Each row is a point on a tangle of strands that fork, close into loops and nearly touch. The rows are in no order.
Points whose rows are less than 80.2 apart are linked; no others are. Some points are linked to none.
rur: [ 47  10 -21  10  -2 -15 -21   9 -22   4   3 -38  18 -17   5  13  11 -29
   3 -17  15]
zese: [ 38  -9 -24  -8  14   0  28 -20  37  -7 -41   3 -19  16  -3  35   8  -1
 -31  19  42]
Basu: [ 22   1 -25  10  27 -37   8 -10 -11 -25 -44 -28  10   2  12   5 -18 -34
 -15  -6  40]
mivut: [-31  10  -1 -19   1  16 -18   6   1   8  10  24  20   4  27  12  35 -14
  30 -37  -7]
fopek: [  9  20   4 -39  27 -15  30 -32  32  21 -44 -34 -35   0  -9   3 -17  60
  16  39  21]
zagos: [ 33 -25  -5 -16 -37  12  28  -3  31  11  26  15 -18  -3 -33   0  20  36
 -17  31 -30]
rep: [  1 -14 -16  45   4   6 -14  16   0  -7 -41  -7 -15  19  -2  27 -33 -27
 -32   4 -11]
Vapuz: [  5 -10 -20  40  19 -22  -6  17 -15 -14 -62 -32  -1  11  10  19 -36 -49
 -26  -4   6]
boz: [-17  13  23  49  -9  -1 -15  21  -5   3   8 -28 -38   1 -32 -30 -72  19
 -35  43  -2]
bopek: [-45  18  18 -40  15   9   2 -17   2  12  15  14  -1 -14  12  -4  16  39
  52 -16   5]
sot: [ -4 -17   7 -44 -14   6  29 -25  20  -2  33  32   5  -5  -3 -13  43  30
  12   8   6]
bodi: [ 23   3  -5  -7   5  -8  -2 -14 -20 -25  42  -2  30 -21   7 -20  30  -9
  14 -10  42]
Vazav: [ 54  -5 -22  -7 -21 -27   9  21  -4  49 -37 -43   7  -8   0  34  13 -36
   6 -24 -49]
bovon: [ 24  24  -1 -41  -9 -41  16  -4  -2  20 -42 -36  29   7  31 -25   3 -31
   8  16   1]
kube: [ 19   2 -10 -23 -17 -35   9   9  -3  18 -53 -30  31  16  29  -9   4 -55
  -5  -2 -25]
Kabe: [-38  18  13  -1 -15  18 -31  18   1  23  12  24  17  17  30 -16  14 -20
  20 -19 -31]
nipa: [-17  59  13   2  44   0 -38   2  -8  13 -21 -22   4  10  22 -15 -26  -4
  25  13  42]
ganik: [-37 -27   1 -15  -1 -11  18  -1  -2 -15 -34  19  19  19  25   0  17 -31
  -6 -21 -25]
Beg: [-36  16   5  -1  35  25 -11  -4  26   8  -6  22 -34   6   7  17  -8  37
  19  -4  21]
nuze: [-36  -9   2   2   7  20   2  -7  33  -1 -10  42 -20  25   7   6   4  19
 -15  -3   3]
vaz: [ 34   9  -8  43 -16  10 -39  11 -27  -7  10 -35  16   4  -5   9 -12 -35
 -20  -5   9]
dugo: [  5  -7  -7 -14 -11  16  13 -15  51   5 -13  39 -15  35  16   0  29  -3
 -39  19  12]
ruvad: [ 29  -6  -3   9   8  24  17 -16  20 -10  38  16 -40  -7 -43  12  -5  41
 -25  31  46]
taped: [-36 -33  14 -16   6 -26  34  -9 -28 -24  -6   0   6 -20 -12 -11 -22  18
  20 -10 -37]
vuti: [-27 -52   8  10   5 -22  32  10 -38 -29  -7  -7  -4 -34 -28   6 -32  12
  18  -9 -58]
zem: [ -8 -30   6 -43 -21  -2  41 -18  24   0  11  28  -7  -1 -14  -6  24  34
  -1  16 -26]
bita: [ 19  36   0 -56  27   3  16 -23  29  31 -26 -21 -18  -9   1  17  17  46
  39  16  26]
Detep: [ 19  -2   4  -4   5   8  21  -7  24   0   8   2 -39  -6 -34   5 -20  42
 -10  34  15]
Kibon: [ 17 -16   3  -3 -22 -19  13  11 -26  10  -4 -18  10 -17 -20  -5 -17  -8
   5   0 -48]
tuga: [ 30   2 -11  20  18  22  -5  -8  -3 -26  47   8 -12 -16 -26  21   6  21
 -12   1  58]
tifav: [-43 -13  -2  -1  23  18  -4  -6  -5 -24  20  47  11   0  21  13  36  -5
  21 -47  12]
Monuk: [ 23  35 -15 -31  41   4  -2 -22  17   6 -26 -15  -7   0  15  28  23  19
  39  -6  54]
por: [ 51  -4  -2   0 -51  28  -1   7  20  21  39   7 -14   3 -33   3  20  19
 -26  33 -30]
ret: [-32  31  17 -17  22  18 -13  -2  18  20  14   7 -21  -4   1  -8  -8  45
  36   2  14]
tuvi: [ -2   9 -18  13  50  18  -4  -9  22 -13 -24  20 -16  15  15  40  10   4
  -4 -18  60]
Fab: [-15  49   6   5  24  20 -39  -1   7   8  13  14   5  17  25 -13  -1  -4
  16   3  48]
Netu: [  3  43  19  30  14  -2 -24  19   1  18 -12 -40 -27   3 -11 -25 -66  20
 -15  43   7]
vemot: [-15 -41 -11  13 -21  22   5   9  11 -15   6  48  -4   3  -1  36  39 -11
 -14 -29 -47]
podin: [ 45  -8 -24  -4 -15 -48  10  12  -8  23 -49 -48  25  -3  22  17  16 -60
  -6 -28 -26]
kalup: [ 26   6  13  22 -51  29 -19  20   9  29  34  -4 -17   4 -33  -3 -12  17
 -30  26 -46]
Sep: [-12 -36  -8   1 -23 -16  18   9  -1  -6 -34  13  12  12  12   7   3 -32
 -16  -9 -51]
noti: [ 39 -18 -16 -22 -29  -8  23  17  10  47 -30 -18  -1  -5  -5  35  27 -17
  11 -21 -63]
Lurim: [-12  -9  20   9 -34 -14  24  -9  21 -12  13  16  -4  28  -4 -65 -22  -3
 -61  54  16]
nuz: [-37  -8  13  -1  13  11  -9  -2 -35 -33  49  27  24 -23   1 -11  14   7
  32 -38   4]
faba: [ 42 -18 -17 -13 -29   2  16   2  22  19 -19  -3  -3   6  -8  17  22 -16
 -16   8 -35]
vebo: [ 24 -36  -9  -2 -31 -20  28   1  -4  -8 -14  -6  11   2 -12  -3   1 -23
 -19   8 -35]
padov: [-10  13  13 -21  13  -5  24 -17  36  18 -16 -11 -37  -2 -12 -21 -24  60
   3  40   9]
Vome: [  5   7   7  60 -29  32 -53  20 -25  -9  23 -27   7  21  -7  10 -24 -25
 -37  -4   3]
bugap: [ 13 -47 -12  22 -37  27   9  13   6 -14  27  28 -19  -6 -36  32  13  10
 -24  -6 -50]
Sovuv: [  3 -38   2  14 -12 -25  19  20 -45   2  -4 -28   3 -28 -25   9 -27 -10
  18 -23 -70]
lofa: [-39  19  18  20  20  -4 -33  18 -47  -3  21  -9  20 -10  11 -27 -28 -14
  34 -22  -4]
Vubol: [-38  10  10  44  33  18 -39  13 -36 -22  27   6   0  -6  -2  -3 -28  -2
  11 -20  23]
Zubi: [-47   8  23  -3  11  -5 -18  10 -55  -7  36   7  32 -21   6 -28 -10  -3
  48 -29 -23]
patof: [-18   2   8   2   7   4  -4 -16 -12 -30  39  31  28   5  21 -32  21 -14
  -3  -6  43]
Kep: [-37  -2  15 -21  32 -28  16  -1 -36   2 -30 -23   3 -18  -3   2 -28  19
  46 -13 -22]
Zag: [ 23  -9 -16 -47  -3   3  24 -29  27  -6   0  17   9  -5   8  19  57  13
  15  -9  24]
med: [ 19  15 -29  -3  50  11 -11  -4  14   1 -22  -7 -17  -7  12  47  25   6
  32 -26  43]
kimok: [-28  24  19  22 -17  38 -52  23  -7  16  46  31  12  12  14  -9  12  -6
   7 -16 -18]
Mov: [-27   0  -5  17   3   4 -23   0 -10 -20   5  29  26  22  29 -14   6 -40
 -18 -17  19]
tive: [ 29  26  -7  17 -13  28 -32  -2  15   6   9   4  11  26  16  -1  16 -22
 -26  11  32]
marik: [  3  40  30 -35   8 -45  14   2 -27  25 -31 -48  16 -14   6 -42 -38   1
  31  29 -13]
Dogu: [ 40 -12 -34 -24   2 -22  17 -13   7  -8  -4 -17  19 -26  15  19  51 -13
  12 -29  20]
bag: [ 11  61  17  10  13  -3 -29   7   5  13 -14 -31  -2  10   2 -31 -34  -6
   4  32  36]
nom: [ 14   3  11  45 -45  33 -40  22  -4  11  31 -14 -12  17 -22   7 -17  -2
 -34  13 -30]
dipaf: [-29  -8  15  19 -29  15  -6   4   9  -4  35  33   3  11  -4 -33  -6   7
 -24  15 -16]
fafo: [  4  22   7 -52  -2 -21  24 -12  11  26 -32 -18  15   6  17 -19   5   5
  20  19   2]
nug: [ -4  -8   8 -18 -34  -3  20 -10  42   7   2  27  -1  30   7 -41  13   7
 -43  42  -3]
Redat: [-38  24  15  38   7  38 -51  16  -6   4  38  27  -5   6   3 -10 -10   8
   7  -9   5]
rig: [ 38 -52 -13  23 -34  11  13   0 -12 -24  46  -2 -10 -21 -48  26  11  13
 -26   1 -28]
Bobot: [ 21   5 -12 -11  30  -2   9   1   5  17 -30 -26 -23 -16 -15  34  -7  22
  31   1  -8]
Gevo: [ 18 -23  11  16 -27   5   7   0 -18 -18  46  -1  -5 -19 -38 -13 -14  14
 -16  19 -17]
solun: [ -1  -7  15  27 -15  -4  -2  10  -8  -4  14  -9 -15  -6 -31 -23 -46  11
 -30  38 -12]
sogol: [ 52  14 -24 -22  -1 -31   5   2 -10  20  -4 -41  25 -28  14  13  35 -22
  25 -29  11]
Teb: [ -8  -3  11 -33 -20 -17  22   1   5  32 -21  -6   7   4   6 -10  -1   0
  20   3 -50]
Pom: [ 13  17 -12   6  35 -21   1 -19  -4 -25 -31 -17   7   8  17  -8 -10 -23
 -19   9  75]
nonir: [-18 -16 -13  -3  23 -27  10   1  -9 -15 -47 -12  13  -7  26  22  12 -30
  16 -36  -7]
nofit: [-26 -12  26  16 -31  -6  15  -5  -4 -20  52  19   0  -3 -17 -67 -25  19
 -42  40   1]
kopig: [-32  -6   1  -4  44 -24   8  -1 -27 -15 -43 -23   3 -12  14  19 -20  -6
  32 -30   0]
Lerog: [-27 -31   0  13 -23  17  -9  10  -2 -18  34  49  11   8   6  -3  20 -16
 -16 -18 -30]
Zuto: [-24  10  -2  29  10   6 -31  14   3   1 -32   8  -2  26  23   4 -24 -29
 -20  -2  10]
tuv: [-37   5  15 -32  10  18   1 -12  -8  -8  54  34   9 -21   3 -10  30  35
  52 -28   4]
Fibo: [-32 -10  -5  11  26  17   7 -14  28 -19 -15  52 -19  26   9  20   0   8
 -32  -7  39]
Kati: [ 34  -5 -19  12  21  -3   0 -15 -22 -35  38  -9  10 -29  -7   7  19   3
   4 -17  58]

A fork is a point with three links, a tip a point with one. Leave the first point through the second and follow the links. Name the first fork or tip that comes.
Fab / nipa => nuze
Kep / kopig => vebo
kopig / Kep => Kibon
lofa / Vubol => nuz

How many points has the smallest loop of links through each point below? Write 0 if it is on no loop.
faba => 10
kimok => 9
vaz => 12
Fibo => 0
